Each row is a point on a landscape with many valleys, with its height.
A ball rolls from a point to whichever of its 2 nearest points has the largest drop for the distance, and stops where none of them is lower. Distance is the straight distance between rows; heights are no part of it.
zug (h 160): -11, 15, -2, -17, -42, 7, -7, 1, -12, 12, 46, -4, -4, 7, -4, 3, -8, -16, 11, 28, 20, -32, 7, -9, -14, 0, 11, 19
tesab (h 258): 15, -16, -13, -1, 29, 19, 8, -32, 10, -15, 17, -4, -23, 8, 29, 0, -2, -32, -6, 10, 12, -26, -27, 10, -2, 33, -15, 16
vose (h 315): -12, -3, -5, 1, 19, 10, 19, -27, 16, -1, 8, 4, -3, 2, -20, 26, -4, 1, -14, 2, 4, -8, 15, -41, 12, -15, 7, -19
Geg (h 456): 46, -28, -10, -16, -2, -1, 10, 9, -31, -8, -30, -21, -4, 18, 31, -19, -2, 8, 17, -42, -12, -29, 18, 26, -1, 32, 3, 10
remog (h 287): -11, 7, 1, -19, -8, 13, 0, 0, 6, 5, -24, 8, 18, -13, 0, -15, -16, 6, -22, -23, -26, 18, -3, 22, -11, 0, 26, -32
Lele (h 311): 31, -7, -10, -2, -33, -27, -14, 29, 9, 9, -28, 4, 20, 7, 31, -30, 7, 0, 22, -13, -6, -7, 8, 9, 2, 20, -5, 2
Kisu (h 218): 21, 13, -1, 8, -6, -12, -13, 14, 21, 11, -22, 15, -21, 0, 15, -20, 4, -18, 15, -22, 5, -3, -10, 26, -34, 19, -12, 3
gagus (h 322): 43, -3, -29, -14, -1, 12, -1, 4, 1, 10, -5, 17, -25, 27, 26, -19, 5, -9, 24, -15, -8, -29, 20, 8, -7, 18, 7, 0
Ridak (h 746): 15, 23, 17, 9, 2, -28, -14, 18, -14, 3, 3, -14, -6, -11, -19, 4, 24, 7, -14, 16, 19, 40, -12, 19, 1, 0, -34, 15
libi (h 420): -50, 10, 0, 3, 2, 2, 16, -28, 9, 15, -13, 14, 25, -24, -10, 26, -19, 26, -9, 1, -13, 5, -14, -6, 15, -25, 32, -36
Guk (h 363): 25, 11, -36, -16, 19, 18, -8, 11, 5, 25, -7, 29, -14, 21, -3, -8, -15, 1, 8, -14, -23, -6, 8, -14, -6, 3, 15, 14
Lipe (h 624): -52, -15, 36, 11, 13, 13, 8, -5, -2, -12, 15, -20, 17, -15, -36, 3, -2, 28, -10, 4, -36, 17, -1, -6, 9, -18, 5, -5
Ror (h 119): 20, 28, -21, -2, 21, -2, -3, -14, -6, 28, 13, -8, -4, 3, -14, 16, -7, -21, -12, 7, 30, 0, -10, -7, -3, 1, 16, 28
deped (h 558): 3, 6, -1, 19, 48, 2, -1, -18, 11, 6, -1, -15, 1, 5, -4, -9, 9, -19, 3, -1, -1, 21, -18, -7, -7, 5, -2, 3
Dovo (h 192): 10, -23, -13, 9, 27, 17, 4, -24, -13, -27, 9, -25, 4, 18, 7, -16, 10, -16, 9, -4, -4, -3, 22, -10, 3, 2, 4, -8
bov (h 313): 64, -25, 5, -32, -10, -28, -1, 12, 1, -1, -35, -9, -1, -1, 7, -14, 1, -10, 25, -40, 6, 7, -34, 28, 6, 14, -5, 36
Bam (h 601): -26, -24, 10, 23, 35, 11, 4, -13, -2, 8, -6, -24, 15, -4, -9, -2, -9, 16, -14, 3, -36, 9, -15, 11, 3, -6, 17, -1
Kir (h 362): -9, -5, -8, -19, -47, 11, -15, 10, -29, 20, 14, 29, 0, -6, 24, 28, -24, 13, 8, -2, 25, -29, -5, -12, -4, -28, -5, 8
kot (h 531): -12, 9, -2, 24, 20, 3, -1, -9, 32, 6, 15, 10, 4, 1, -27, 6, 6, -25, 2, 8, -7, 12, -9, -5, -24, -3, -3, 9
larim (h 278): -16, 8, 3, -3, -1, 19, 13, -16, 6, -11, 33, 1, -11, 10, -31, 15, -11, 7, -7, 32, -17, -17, 24, -48, 8, -12, 13, -13
Bil (h 174): 22, -12, -6, -14, -15, -18, -6, -14, -14, -4, 9, -13, -22, 10, 43, 3, 11, 7, 23, 5, 14, -47, -39, 32, -4, 4, 4, 13
Pegir (h 487): 25, -35, 12, -1, 4, 7, -7, -10, -29, 10, 6, -21, -26, -1, 6, 13, -4, 2, -12, -15, 14, -7, -2, 16, -10, -8, -19, 31
bepur (h 416): -6, 23, -15, -7, 32, -13, 9, -18, 23, 14, -16, 2, 22, 2, -4, -19, 8, 13, 14, -26, -8, 36, -10, -4, 3, -13, 7, -23
vevi (h 240): -13, 7, 14, -5, -36, 25, -4, -1, -12, -5, 46, 10, -4, -15, -13, 26, -13, -16, -13, 27, 9, -17, -11, -9, -20, -18, -7, 15
foti (h 220): 10, 6, 20, 8, -12, -16, 0, 5, 12, 3, -19, -14, -19, -7, -3, -8, 5, 2, -41, 6, 0, -8, 3, 35, -21, 18, -6, 3
miba (h 238): -12, 7, 6, -16, 16, 12, 13, 4, -5, -22, 31, -13, -13, 21, -11, -14, -10, 10, 1, 25, -19, -18, 15, -38, 12, 0, -8, 4
Galok (h 748): 24, 18, 12, -23, 7, -11, -5, 7, 4, -7, -23, -12, -13, -12, 2, -21, 13, -24, -18, -26, 20, 33, -22, 19, -5, 8, -24, -9
Bapu (h 545): -23, -1, 17, -14, -25, 17, -12, 27, 25, -11, 19, 19, -18, -2, -14, -4, -7, 1, 6, 31, -47, -23, -1, -16, -3, -9, 13, 9
posir (h 321): -11, -5, 16, -3, 13, -14, 6, 10, 17, -31, -16, -21, 9, 10, 3, -31, 17, -7, 17, -14, -8, 5, 14, 0, 5, -2, -8, -12
gud (h 193): 34, 5, -5, -11, -43, -11, -12, 10, -4, 10, -4, -14, -12, 1, 0, -17, 7, 15, -32, 16, 9, -15, 14, 36, -12, 19, 4, 13
rok (h 236): -25, 9, 4, -8, -19, 18, 1, -20, 10, 5, -12, 23, 9, -22, -5, -4, -4, 4, -20, -17, -12, 5, 24, 2, -10, -7, 31, -51
favel (h 647): -31, 9, 18, 30, 8, -2, 12, -27, 27, 1, -8, 0, -2, -11, -7, 23, -13, -7, -24, 16, -13, -13, -18, 1, -6, 12, 12, -33
lovig (h 320): 43, 3, -23, -41, 1, -2, 13, 11, -14, -12, -21, -7, -21, 15, -1, 9, -11, -13, 5, -34, 19, -27, -9, 41, 0, 28, 23, 21
viso (h 149): 11, 23, 20, -14, -36, -10, 1, 20, -15, 0, -2, -13, -20, 7, 35, -18, 2, 5, 6, -4, 3, -25, 0, 19, -17, 21, -9, -4
Lut (h 348): 29, -4, -12, 15, 10, -16, -11, 15, -4, 11, -37, 0, 16, 10, 37, -23, 5, -2, 41, -26, 0, 5, 6, -13, 7, 7, -7, -4
mis (h 488): -3, -38, 1, -3, -20, 14, -4, 3, -7, 4, 1, -4, 28, -16, -11, 5, -5, -18, -22, -15, 25, 14, 8, 5, -5, -19, -16, 17
goge (h 347): 35, -13, -11, -27, 12, -28, 6, 15, 12, -7, -38, -18, 9, 12, -16, -14, -4, -9, 5, -32, 12, 8, -12, 17, 14, 11, 10, 38
Togal (h 384): -31, 9, -5, -26, 18, 13, 17, -20, 4, 7, -6, 0, 24, -12, -4, 6, -14, 26, -21, -13, 0, 18, -10, -11, 19, -14, 16, -26
Lek (h 582): -7, -12, -11, 13, 48, 5, 14, -22, 20, 10, -4, -14, 14, -3, -5, 2, -9, 5, -34, 13, -23, 8, -36, 7, 5, 9, 4, 5
Nomu (h 777): 2, -4, 21, -14, 6, -1, -6, 3, 6, -7, -5, 4, -17, -9, 14, -7, 6, -21, 14, -32, 33, 17, -22, 5, -10, -3, -42, 19
lekor (h 233): 37, -15, -31, -39, 11, -5, 10, -7, 3, 11, 15, 2, -30, 30, -9, 0, 2, -16, 23, -18, 26, -27, -5, 11, 3, 9, 3, 40
tisa (h 141): 19, -15, -22, -2, 7, 15, 11, -20, -18, 1, 33, -19, -12, 29, 9, -9, 8, -19, 17, 4, 14, -33, 28, -11, 1, 9, 11, 13
Lazo (h 281): -16, 1, -1, 3, 11, -17, 8, 4, 21, -18, -24, -11, 5, -4, 4, -6, 5, -2, -11, 0, 7, -8, -4, 9, 10, -2, 5, -8
fam (h 234): -9, 16, 18, 27, 11, -19, 0, 18, -22, -3, -9, 18, -27, -9, 21, 26, 0, 24, -10, 16, 12, 3, -10, 7, 9, -1, -38, -6
dek (h 351): -26, 6, -23, -11, 22, 13, 13, -33, -3, -4, 5, 17, 28, -7, -11, 24, -6, 23, -7, -3, 15, 21, 3, -44, 21, -29, 9, -24
dufog (h 507): -33, -19, 22, 53, -13, 3, -19, 8, -15, 3, 12, 12, 14, -1, -6, 6, 7, 18, 21, 0, -10, 20, 51, -15, 1, 5, 6, -7
Ger (h 292): -11, -12, 11, 26, -25, -4, -14, 17, -8, -8, -5, 27, -11, -25, -5, 31, 10, 15, -4, 8, -9, -7, 31, 6, 7, -33, -9, -17
kufo (h 294): -14, -15, 19, 3, -42, -16, -7, 25, 7, -7, -6, 5, -18, -8, 15, 7, 7, 23, -11, 26, 0, -32, 10, 17, 2, 5, -25, 10
munu (h 125): 33, 8, -20, -14, -29, -3, -9, 1, -17, 22, -6, 1, -7, -8, 1, 13, 7, -1, -29, 8, 35, -8, -1, 17, -6, -7, 2, 7
sunul (h 271): 35, -6, 21, -19, -29, -22, 2, 24, -10, -2, -28, -24, 6, -9, 14, -18, -21, -1, 14, -27, 0, -2, -36, 29, -15, 15, 1, 22
lofu (h 407): -20, -17, 3, 16, 4, -2, 5, -10, 24, -5, 21, -3, -3, 10, 0, 19, 2, -14, -2, 17, 43, -19, -13, -22, 6, 7, -42, 21
Nuf (h 595): -23, 24, 2, -16, 9, -4, 39, -38, 51, 1, 14, -3, 4, -5, -34, 0, 1, -10, -18, 17, -31, -23, -9, 9, -1, 29, 29, -32
sonek (h 672): -37, 3, 20, 19, -9, 9, 12, -10, 17, 10, 9, 1, 13, -13, -13, 12, -12, 1, -45, 17, 3, 2, -8, 2, -7, 23, -7, -13
Sapus (h 698): -16, 18, -5, -7, -9, -6, 2, -11, 4, 10, 8, -8, 24, -6, -6, -11, 4, 4, -40, 22, 22, 19, -7, -4, 7, 6, -10, -9
Vora (h 622): -19, 26, -5, 10, 15, -6, 29, -31, 39, -14, -4, -1, -12, 0, -9, 8, -4, -20, -2, 10, -8, -24, -8, 1, -4, 19, 31, -35
sep (h 480): -18, -16, 14, 20, -16, 18, -16, -1, -17, 17, 23, -2, 7, 3, -18, -8, 1, -1, 10, 1, -9, 1, 56, -21, -14, 9, 14, 7
kip (h 769): 10, 19, 16, 16, -24, -39, -10, 33, -25, 4, 0, 2, 8, 0, 6, 5, 8, 24, -3, 14, 26, 32, -7, 19, 9, 19, -44, 22
veb (h 482): -15, 10, -7, 2, 17, 1, 22, -36, 15, -16, 2, -16, 4, 4, -18, -9, 17, 14, 5, -8, -12, 4, 22, -6, 5, -10, 29, -47
bek (h 108): 38, 17, 4, 5, 14, -4, -14, 19, -25, 8, -21, -1, -38, -7, 25, 6, 8, 25, -8, 18, -15, 1, -27, 18, -3, -1, -21, 14
lopas (h 448): -14, 35, 4, -12, 20, -13, 19, -22, 18, 7, 7, -14, 10, 2, -33, -14, 15, 24, 30, -19, -8, 35, 13, -10, 0, -27, 16, -28
tagu (h 415): 24, -2, -27, -13, -8, -8, -3, 8, -5, 15, 10, -13, 16, 8, -36, -5, 9, -8, -12, 6, -6, 2, 33, 3, 5, -10, 34, 15
zep (h 831): 25, 4, 22, 1, 15, -9, -12, 10, -37, -17, -4, -6, -30, -4, 18, 3, 18, -7, 51, -12, 13, 16, -15, -7, 8, -28, -17, -10
kozal (h 534): -47, -2, 3, 16, -9, -6, 1, -25, 44, 1, 18, -2, 28, -11, -28, -14, 36, 13, 7, 19, -22, 16, 20, 2, 1, 7, 14, -30
notu (h 450): 7, 8, -2, 17, -14, 1, -8, 4, -20, 33, 10, -13, 8, 2, -25, -7, 11, 5, -15, 3, 3, 11, 53, -4, -13, 1, 10, 1
moso (h 110): 10, -7, -6, 15, -13, -7, -10, 0, -11, 3, -8, -11, -16, -7, 27, 3, 10, 0, 6, 21, -4, -42, -4, 20, -5, -7, 13, 1
vete (h 269): 28, 7, -22, 0, -11, -15, -6, 16, 38, -9, -22, 9, 0, 12, 9, -36, 28, -13, 13, -1, -3, -9, 15, 23, -11, 22, -7, 8
zege (h 401): 1, 27, -16, -19, 19, 20, 9, -2, 27, 14, 4, 37, -11, 3, -24, 3, -18, 5, -7, 0, -36, 3, -7, -26, -9, -3, 17, -3
zuga (h 723): 3, 30, 10, -6, 12, -19, 1, -1, -7, 14, -8, -20, 8, -8, -12, -6, 22, -1, -26, -5, 34, 41, -6, 14, 6, 5, -19, -10
Vikog (h 447): -2, -21, -9, 28, -3, -10, -15, 6, 15, 5, 15, 11, 3, 0, -1, 13, 14, -7, 10, 18, 25, -3, 1, 0, 0, -11, -38, 31
Satiz (h 251): 1, 3, -27, 2, 31, 17, 15, -31, 32, -5, 17, 13, -4, 11, 11, 0, -3, -30, -15, 13, 15, -11, -17, -15, 4, 26, -12, -3
dit (h 367): 6, -9, -16, -22, 0, -10, 12, 10, -7, -10, -27, -13, 39, 14, 10, -23, -16, -7, 11, -19, -1, 10, -7, -8, 28, 0, 24, -13
zof (h 525): -1, -23, 22, 4, -8, 14, -2, 8, -24, 7, -3, -28, 25, -2, -11, -5, -18, -13, -10, -29, -3, 29, 23, -3, -14, -10, -2, 14
dosob (h 330): 11, -2, -14, -29, -5, 0, 6, 13, 10, -2, -42, 11, 32, 5, 8, -22, -23, -3, -3, -31, -26, 14, -16, 18, 8, 13, 36, -18
gurir (h 202): -4, 4, -14, 11, 29, 23, -4, -32, 9, -20, 27, 8, -10, 5, 10, 10, -3, -22, 12, 27, 8, -6, -17, -34, 4, -10, -6, -13
Tur (h 332): -6, 16, -2, -8, 0, 4, -12, 5, -4, -14, -1, -4, 8, 11, 33, -30, -11, -30, 32, -5, 24, 6, -30, -13, -5, 11, -11, 0
balet (h 39): 7, 15, 8, 32, 22, -12, -13, 12, -7, -7, -7, -15, -24, -11, 11, 4, 12, 10, 12, 22, -28, -8, -14, 13, -6, -7, 2, -1
Pokup (h 239): -9, 9, 6, -14, 37, 12, 0, 7, -8, -16, 2, -2, 4, 12, 1, -10, -12, 6, 17, -8, -9, 25, -8, -35, 9, -23, -3, -7
goro (h 57): 16, 14, -17, 18, 5, -10, -7, 3, -9, 38, -9, 1, -7, 0, 2, 20, -14, 11, -24, 13, 19, -12, -10, 4, 0, -1, 11, 10
vutiv (h 167): -29, 3, 18, -8, -29, 10, 7, -4, 23, -18, -6, 9, -7, -25, -19, 23, 2, 3, -30, 13, -15, -14, 20, 8, 1, -15, 27, -42
beror (h 359): -18, 1, 13, 11, 5, 10, -4, 2, 6, -21, 0, 0, 14, 13, 7, -33, 20, 12, 21, -11, -15, 19, 38, -24, 1, -3, -2, -38
Timiv (h 323): -19, -2, 8, 37, -11, -16, -6, 28, -15, 7, 20, 22, -3, 3, -2, 14, 5, 33, -14, 32, -13, 18, 27, 6, 13, 19, -33, 19
mezut (h 231): 12, -23, -8, -12, 9, 29, 3, -4, -1, -34, 17, -15, 9, 20, -6, -32, 9, -29, 12, -2, -22, 7, 13, 11, -5, 7, 21, 7
Vumo (h 602): -50, -24, 29, 18, 9, 8, 3, 13, 12, -31, 17, -2, 3, 3, -14, 3, -3, 13, 7, 16, -26, 1, 12, -25, 16, -15, -9, 3
Zib (h 516): -31, 7, 15, -7, -28, 20, -18, 23, -7, -7, 31, 28, 7, -15, -25, 14, -3, 13, 1, 34, -35, 5, 10, -26, 0, -24, 3, 10
gomi (h 564): -11, 14, -14, 7, 1, -6, 14, -31, 45, 20, 23, -6, 17, 1, -37, -15, 19, 0, -11, 29, -19, 2, 10, 5, -7, 23, 19, -14
Bulu (h 381): 26, 3, -20, -4, 19, -25, -1, 2, 1, 9, -43, -2, 26, -2, 8, -14, 18, 2, 15, -22, 10, 38, 1, -10, 21, -4, -11, -17
suvek (h 178): 40, 12, -24, -33, 14, -8, 1, 3, -13, 22, 1, 1, -18, 13, -12, -1, 0, -12, 8, -11, 30, 2, -16, -19, 8, 2, 7, 40
gike (h 485): 20, -27, 5, -11, 0, -3, 3, 9, -20, 9, -25, -17, -9, 11, 11, -8, -8, 15, -7, -24, -2, -9, 16, 5, 4, 5, -6, 16
Tes (h 277): 41, 7, -28, -24, 36, -6, 14, 0, 0, -1, -11, 1, -38, 27, 2, -9, 4, -18, 19, -24, 7, -22, -3, 14, 3, 28, 5, 21
Beped (h 809): 16, -2, 15, -1, 0, -12, -18, 23, -26, 6, -3, 9, -10, -6, 9, 7, -6, -10, 47, -20, 4, 27, -34, -6, 4, -33, -22, 20
gom (h 404): 15, -24, -22, -34, 5, 14, 23, -13, -4, -22, -4, -1, -11, 1, -10, 24, -14, -29, -23, -24, 26, -26, -9, 24, 8, -4, 13, 10
rebof (h 378): 33, -12, -15, -27, -14, -19, 2, 14, 0, -3, -22, -11, 21, 0, -18, -14, 10, -5, -12, -11, 8, 11, 5, 16, 7, -11, 10, 19
vini (h 153): 4, -6, -17, 1, 24, 35, -11, -9, 9, -3, 35, 17, 7, 12, -4, -11, 2, -17, 5, 17, -12, 14, -4, -39, -6, -12, -22, 14
komo (h 577): -35, -13, 18, 1, -4, 16, 1, 4, 29, -33, 17, 0, 7, -6, -2, -10, 0, -14, 2, 22, -22, -5, -10, -5, -5, -9, 2, -4
Kisi (h 435): -22, 14, -11, -22, 10, 19, 15, -19, 36, 11, 6, 38, 4, -9, -15, 0, -1, 27, -4, -9, -36, 14, 14, -17, -10, -15, 2, -30
Veg (h 506): -24, -14, -5, 23, -2, 5, 9, -48, 28, -25, 8, -7, 18, -11, -16, -3, 34, 12, -4, 9, -7, -1, 40, -7, 9, 0, 26, -52
Mavo (h 303): -17, 16, 3, -5, -22, 18, -11, 7, -12, -4, 10, 22, -4, -14, 8, 22, -21, -13, -3, 6, 17, -13, -13, -11, -9, -22, 2, -6
Fal (h 457): -45, -3, 10, 8, -14, 12, -9, 9, -3, 6, 2, 16, 30, -30, -18, 29, -15, 14, -17, 11, -15, 8, -5, -6, 5, -28, 29, -7
mife (h 168): 20, 23, -2, 7, 8, -19, -18, 8, -28, 12, -5, 11, -42, -13, 36, 14, 4, 17, 2, 14, 24, -6, -41, 18, 4, 2, -38, 10
pinop (h 361): 18, 5, -19, -37, -4, 3, 24, 2, 1, -6, -15, -11, -2, 11, -16, 0, -15, -20, -26, -29, 15, -10, 2, 35, -1, 15, 27, 2
gubi (h 366): -28, -3, 12, 16, 20, 9, 10, -6, -12, 5, 17, -6, -1, 2, 7, 29, -17, -4, -19, 14, 36, 0, -14, -27, 15, 2, -31, 11
kamob (h 490): -36, 17, 15, 5, -36, 17, -14, 5, -19, 3, 30, 27, 18, -25, -28, 28, 3, 19, -7, 29, -14, 10, 16, -23, 2, -17, 31, -20
diro (h 446): 16, -40, -13, -8, -11, 18, 2, -18, 0, 2, 11, 3, -4, -1, -5, 13, -5, -24, -28, -9, 24, -17, 10, 16, -6, -3, -5, 23
mase (h 215): 30, 7, 28, -24, -25, -15, -7, 25, -24, 5, -10, -16, -17, 8, 43, -21, -12, 21, 24, -18, -4, -15, -36, 12, -19, 26, -19, 13
pude (h 226): 12, -3, 15, -26, -27, 10, -4, 16, -8, -17, 2, -4, -25, -3, 18, -8, -5, 5, -23, 14, 3, -11, -6, 14, -5, -3, -27, 1
Fareb (h 154): 9, -5, 15, 11, -20, -23, -3, 15, 15, 12, -25, -11, 10, -5, 1, -14, -1, -7, -7, -20, 23, 11, 2, 22, -26, 20, -15, 18
dafe (h 829): 25, -8, 16, -20, 18, 1, -14, 19, -17, -8, -14, -6, 5, -10, 3, -15, -1, -18, 27, -22, -7, 41, -45, -6, 7, -16, -14, 17
bakev (h 556): 17, -2, 20, 18, 6, 5, -8, 14, -47, 25, 7, -10, 8, -3, -3, 4, -10, 10, -2, -21, -2, 39, 13, -2, -7, -5, -14, 15
tavev (h 500): -10, 10, -6, 20, 0, -3, -18, 14, 15, 11, -1, 28, 16, -12, -10, 6, 3, -1, 0, 6, -7, 27, -14, 5, -19, -7, -8, 7
domad (h 196): -16, 5, 4, 15, 35, 17, 6, -1, 3, -4, 28, 10, -4, 17, -14, -12, -6, 14, 8, 15, -36, 18, 4, -48, 5, -9, -9, -3
subes (h 324): -19, 9, 2, 27, 8, 8, 0, -18, -16, -3, 17, -1, -4, -3, 14, 24, -3, 6, -22, 43, 14, -9, 6, -23, 20, 7, -21, -24
koluf (h 429): 16, -16, -15, 7, 0, -3, 12, 6, -15, -19, -36, -13, -4, 10, 32, 0, -2, -5, 20, -37, -3, -41, 26, 29, 5, 24, 28, -7
zozaf (h 73): -3, 9, 5, 13, -11, 3, 2, -15, -21, -2, 26, -27, -8, 9, 14, 1, 1, -16, 19, 11, 31, -23, 14, -12, -3, -1, 8, 3
bekuf (h 284): -20, 5, 8, 39, 8, -6, 3, 2, -18, 3, 15, 27, -9, -4, 5, 28, -4, 31, -18, 39, -8, 16, 4, -7, 13, 7, -30, -12
gorot (h 285): -16, 28, 8, -5, 9, 1, -4, 20, -16, -4, -13, 0, 18, 9, 20, -23, -18, -7, 28, -10, -1, 22, -21, -23, 11, -6, -4, -11
pizi (h 466): -25, 27, -5, 11, 6, 1, -5, 0, 22, 7, -3, 39, 6, -10, -10, 9, 1, 24, 7, 2, -21, 31, 3, -10, -8, -21, -1, -28
deva (h 346): -19, -25, 5, 15, -33, -19, -11, 17, 3, 7, -18, 7, 12, -14, 1, 28, 3, 12, -16, 15, 12, -18, 8, 9, 15, -15, -2, 8
Res (h 235): -32, 5, 20, 30, -32, -4, -10, 3, 22, -15, -6, 21, -11, -25, -5, 24, 16, 6, -3, 19, -9, -10, 32, -4, 0, -6, 5, -38
Nulat (h 483): 2, -23, -8, 40, -2, -13, -26, 18, -13, 18, 3, 29, 2, 1, 8, 28, 3, 10, 32, -5, 8, 9, 2, 5, -1, -16, -19, 35
Nisun (h 517): 17, -51, 14, 24, -23, -4, -26, 21, -34, 11, 9, 3, 4, -2, 22, 13, 8, 18, 35, -15, -8, 2, 10, 8, 0, -20, -24, 28
bage (h 400): -3, 4, -13, -3, -1, -8, 14, 4, -13, -18, -32, -17, 21, 15, 18, -13, -12, -7, 15, -23, -11, -22, 15, 7, 19, 29, 48, -13
lat (h 210): 6, -15, -11, -13, 3, 11, 8, -21, -16, -11, 22, -19, -14, 14, 31, 1, -10, -25, 19, 6, 15, -45, -35, 10, -2, 19, 10, 15

Call two points neighbours if one is among the 2 nearest of the other. Go from one point of each pair to the other, from neighbour to neighbour, staying as low as possible. Name the highest point that can't be avoided.
viso and Fareb => Pegir
goro and Fareb => foti
vutiv and viso => deva
vini and balet => tesab

For each start below, name every point that the ball comes to, in order.
Lek => deped, kot, tavev, pizi, Kisi, zege, Guk, gagus, Tes, lekor, suvek, Ror, goro
diro => gom, pinop, lovig, Tes, lekor, suvek, Ror, goro
gike => Geg, koluf, bage, dit, dosob, remog, rok, vutiv
sep => notu, tagu, rebof, goge, bov, sunul, mase, viso
